Points, in no order, along strands that fork, close into loops and pass close to each other.
(in the rows, 128 means zero)
Two points are linked if the straight distance between their rows is under 125. Some points are linked to none.
z_216: [ 93 137 154 117 112 107  84  83 189 135 102  96 110 138 104 187  78 135
 130 153 107 140 108 148 156]
z_446: [114 162 215 105 116  99 123 152 112 119  85  72 178 130  91 100 122  93
 117 133 147 142 145  88 186]
z_272: [112 117 104 122 120 103  95 120 200 102 140 152 167 124 111 130  78 140
 110 145 107 144 139 144 112]
z_416: [109 145 186 105 114 101 105 117  96 119  80  44 140 131  93 144 152  90
  95 150 144 152 170  96 149]
z_310: [100 141 167 163 129  79 148 210 131 114 152 121 171 129 103  90 124 123
 151 132 116 124 131 121 100]
z_123: [130 133 151 130 105 152 160 133  54 129 149 109 100  83 173  77 157 124
 118 134 167 119 135  85 146]
z_488: [154 127  77 152 164 131 135 128 174 100 140 171 156 117 124  88 149 153
 132 103 141 107 112 139 107]
z_497: [130 144 128 112 109 134 140 137  23 150 124 109  76  84 157  55 166 123
 117  78 181  97 177 112 131]
z_52: [163 141 106 142 152 170 129 117 138 121 152 217  85 149 123 138 122 159
 156  35 111 115  65 139 133]
z_237: [117 149 150 121 109  91 158 162  95 114 135 124 175 138 110  79 158 144
 144 112 160 105 139  88  85]
z_455: [189  94 121 128 152 131 180 113 125 142 142 161  81  99 140 118 141 155
  90 145 139 155 154 146 134]
z_321: [ 78 126 118 140 149  97  66 192 168 124 150 131 169 185 109 132  74 127
 161 134  56 160 113 139 122]
z_496: [122 101 109 146  99 130 136 171 117 103 162 157 158 130 124 119 147 144
 126 114 114 112  54 115 101]
z_554: [105 163 178 115  91  75 136 146 110 142 101  96 190 112 102 114 136 123
 132 132 170 110 135  76 137]
z_912: [120 139 150 110 123 155  77 140 186  81 117  91 127  92  76 134  92 113
 116 148  86 169 128 135 170]
z_43: [172 125  87 179 167 129 160 140 122 132 123 155 108 117 104  69 134 145
 143  83 158  99 110 120 102]
z_799: [155 123  99 123 151 170 125  76 127 122 114 217  57 145 144 149 177 156
 158  55 118 128 107 146 141]
z_64: [101 103 150 121 157 130 146  94  71 169  91 101 134  95 159 100 153  88
 117 156 161 141 161 141 108]
z_711: [ 79 121 146 116 115 137 152 134  44 124  81 116 123 113 155 123 149 111
 100 138 185 111 218  77 138]
z_935: [134 114 122 110 106 123 146 153  82 151 136 116 176 136 156  74  69 124
 108 105 178  86 117 128 112]
z_16: [142 148  70 178 131 173 150 168 147 141 176 177 132 163 106 122 100 156
 146  99 115 136  99 102 103]
z_37: [119 126 134 102 122 100  77  54 180 131  99 151  93 141 120 172 117 141
 136 163 102 124 182 153 150]
z_61: [121 104 113 142 115  92 125 181 151 113 177 143 175 118  96 102 144 111
 136 144  95 101 105 130 115]
z_473: [192 121 123 102 159 126 187 118  62 115 124 133  77 156 142 117 175 121
 119  77 166 165 142 147 128]
z_954: [128 167 139 126 144 150  77  96 195  99 129 129 146 113 131 187 131 123
 150 136 127 120 128 150 106]
z_278: [173 111  72 145 118 142 132  98  87 153 115 130  85 115 120 148 156 121
 132 141 152  90 151 105 109]
z_149: [124  95 112 170 124 106 166 160 128 103 195 149 133 164 150  93 120 151
 153  94 136 113  74 135 108]
z_821: [121 101 144 109 116 128 105 115 149 105  89  44 133 135  87 112  88 109
 118 162  97 166 117 135 188]
z_548: [143  75 105  95 151 114 138 115 131 135 132 174 112 108 140 168 188 145
 117 165 141 148 150 122 143]
z_575: [107 143 149 132 124 126  78 125 189 107 140 126 159 173 104 164  55 143
 150 146  91 155 127 127 131]
z_96: [163 120 107  90 125 126 156 103  89 159 132  82 117 134 158 154 167 119
 115 164 187 160 179 110 123]
z_187: [153 135 135  81 117 129 164 110 151 103 129 102 131 146 142 174 143 131
 125 165 142 152 180 123 109]
z_45: [ 95  97 140  69 143 147 108 113 114 105  45  66 132 128  95 113 120 101
 118 167  98 192 122 142 150]
z_234: [133 148 153 131 121 105 112 149 121 169 154 101 131  92 114 149  97 120
 114 132 174 137 103 113 107]
z_62: [175 112 142 107 146 154 196 133  56 131 118 119 107 138 163  80 186 131
 137 128 162 123 145 109 132]
z_680: [ 93 133  88 167 167 103  83 210 155 150 193 166 162 175 126 153  90 129
 158 143  56 113 134 136 126]
z_197: [149 126 176 154 128 118 126 130 116 164 120  82 127  82 117 111 115  96
  96 166 127 108 107 125 148]
z_102: [103 122 173  95 111 102 152 114  89 157  82 102 152 107 125  70 125 105
 130 153 129 134 143 136  96]
z_993: [124 126 140 133 134  90 134 156 148 144 101  91 181 151 124 116  64 101
 123 161  95 103  92 134 136]
z_608: [111 142 150 127 160 138  93 195 194 111 123  87 160 142  83 123  74  99
 138 152  82 143  97 152 188]
z_527: [161 162 112 147 138 138 156 191  71 131 161 138 106 161 129  55  79 155
 163  69 170 118  78 114 113]
z_415: [ 65 139 161 129  75 126 143 141  71 147 122  90 167 106 169  82  91 114
 109  95 161  95 129 116 115]
z_369: [139 129  89 121 115 157 164 172 107 175 149 129 128 139 135  90  86 144
 142  87 170 103  86 129  94]
z_140: [105  89 126  83 136 162 110 110 139 106  77  83 130 141 118 179 140 113
 123 180  91 127 105 132 133]
z_591: [148 134 118 143 130 135 140  97  79 126 126 121  92 111 141 138 199 120
  90 129 117 196 160 128  78]
z_864: [122 137 161 134 144 128 137 108  69 141 101  86 103 101 155 133 165 100
  90 202 139 129 136 120 137]
z_154: [ 72 107 169 110 116 102 136 119  69 132  81  68 117 140 139 124 152  86
  95 167 161 162 223  95 146]
z_876: [100 125 156 126  99 108 165 105 107 158 118  93 178 120 124 126 180 117
  82 100 176 122 153  93 144]
z_656: [162 116  95 147 147 168 128  76 130 132 105 197 108 115 163 159 154 142
 125 113 107  99  94 138 131]
z_777: [ 60 141 176 102 125 165  58  89 212  86 129 170 139 104 121 178 142 134
 140 120  92 136 130 147 178]
z_635: [ 99 150 130 143 124 170  63 104 208  94 142 171 152 130 137 167 141 125
 148 122  78  84 156 157 152]
z_12: [120 113 100 115 143 140 136  72 147 132 125 179  72 120 166 205 167 158
 134 138 135 120 122 113 148]
z_682: [177 141 133 133 127 122 144 101  47  96 135 119  82 126 167 121 160 126
  90 102 175 162 164 129  97]
z_923: [146  98 111 141 100 122 117  95 121 137 122 101 124 101 103 171 156 129
  92 123 125 120 120 119 110]
z_236: [117  86 133 168 105 131 170 139 123 144 174  83 153 116 132 105 103 105
 145 121 129 119 136 116 124]
z_858: [121 148  77 148 109 116 103 143 180 160 151 179 146 140 136 134  93 130
 137 104  71  87 110 172  96]
z_540: [163 159 116 140 122 159 158 150 127 108 167 151 106 108 120  99 136 123
 122  74 121 170 113 163  74]
z_702: [100 102 172  83 125 137  50  75 181  82  66 122  95 142 111 177 133 117
 156 135  78 185 123 161 213]
z_915: [161 157  85 205 163 148 169 191  90 151 176 161 100 175 101  87  76 153
 175  88 130 132  84 100 110]
z_84: [155 147 127 162 104 149 161 150 103 129 173  92 148 101 159  80 148 106
 133 130 143 101 124 110 127]
z_561: [208 113  67 112 110 152 128 104  98 139 138 136  49 137 125 130 180 144
 149 103 122 124 119 126 120]
z_160: [149 137 132 104 109 125 121 117 115 128 141 149 137 101 149 156  97 146
 128 144 160 146  72 131  82]
z_797: [145 112 117 116 119 120 181  93 105 160 109 116 125 134 144 151 161 137
  86 101 197 128 177 103 138]
z_493: [128 127 126 113 140 147 122  67 170 160 113 167  86 139 143 216 133 151
 140 170 107 159 164 129 160]
z_190: [122 126 143  69 145 115  59  83 145  90  80  81 120 139 104 168 142 131
 128 159 105 217 121 128 214]
z_214: [141 125  83 164 155 130 151 132 147 161 128 153  79 115 106 146 115 148
 120 104 140  76 111 163 108]
z_933: [139 103 127 135 140 108 100  72 106 117 125 102  90 115 150 172 159  99
  78 183 119 138 141 141 131]
z_29: [123 102 136 120 121  91 132 122 138 105 109 122 156 125 108  83 111 141
 123 162 126 149 146 148  97]
z_365: [144 137  92 167 116 111 138 131 175 179 133 134 167 155 134 113  77 117
 113 145  71 101 100 150 116]
z_647: [ 76 141 187  51 125 157  41  90 202  97 102 147 104 127 127 173 116 136
 164 157  96 120 149 162 200]
z_326: [ 69 167 150  80 102 124  75 104 180 112 115 172 142 156 166 172  79 145
 146 139  67  95 115 180 154]
z_402: [ 92 144 101 123 153 144 118 133 169 140 119 128 118  98 128 172 130 123
 125 137 127  97 112 160 101]
z_83: [ 87 163 130 127 117  88  70 160 194 123 148 174 165 153 150 147  87 127
 138 123  49  93 112 191 151]
z_56: [163 149 127 143 141 122 174 136  79 117 126 165 146 124 106  54 177 141
 122  77 182 102 141  80  99]
z_223: [116  86  65 188 168 103  99 179 157 133 199 174 128 155 145 102 101 151
 148 104 119 104  94 137 120]
z_390: [161 132 145 126 130 165 200 161  79 128 122 151 122 139 132  84 156 149
 160  86 202 121 149  87 125]
z_319: [155 136 124 152 103 124 162 106 173 115 159 161 110 125 148 155 112 155
 129 111 104 130 128 141 125]
z_818: [101 158  93 175 168 146 114 186 166 133 169 172 175 154 114 133  93 140
 133 138 114 128 131 109  98]
z_174: [161 129 142 152 111 141 182 162 107 119 172 113 107  90 119 115 169 126
 126  81 158 140 119 130 101]
z_431: [122 118 126 132 122 129  97 115 141 131  84  83 143 135 115 140 116 109
 165 174  84 107  95 124 113]

A piece is two or more points that can be reached from each other along the links. Count, over all rows, the pieces, the separate loops (a circle has one, a figure eight two, a Y none), the forks (points with three links) and the tips (points with one).
pieces: 3
loops: 0
forks: 10
tips: 16

A fork is a point with three links, a tip a point with one. Leave the first point through the second and follow the links. Name the first fork or tip that comes.
z_608 / z_912: z_326
z_83 / z_858: z_608
z_415 / z_935: z_575

Name the points in between on the shortest way along the links from the first point to the second, in order.
z_12 / z_415: z_493 z_37 z_216 z_575 z_321 z_680 z_818 z_16 z_915 z_527 z_369 z_935
z_446 / z_540: z_554 z_237 z_56 z_390 z_62 z_123 z_84 z_174
z_635 / z_497: z_954 z_402 z_214 z_43 z_56 z_390 z_62 z_123
z_369 / z_160: z_527 z_915 z_16 z_818 z_680 z_321 z_575 z_272 z_29 z_102 z_64 z_864 z_197 z_234
z_149 / z_702: z_496 z_61 z_310 z_237 z_56 z_43 z_214 z_402 z_954 z_635 z_777 z_647
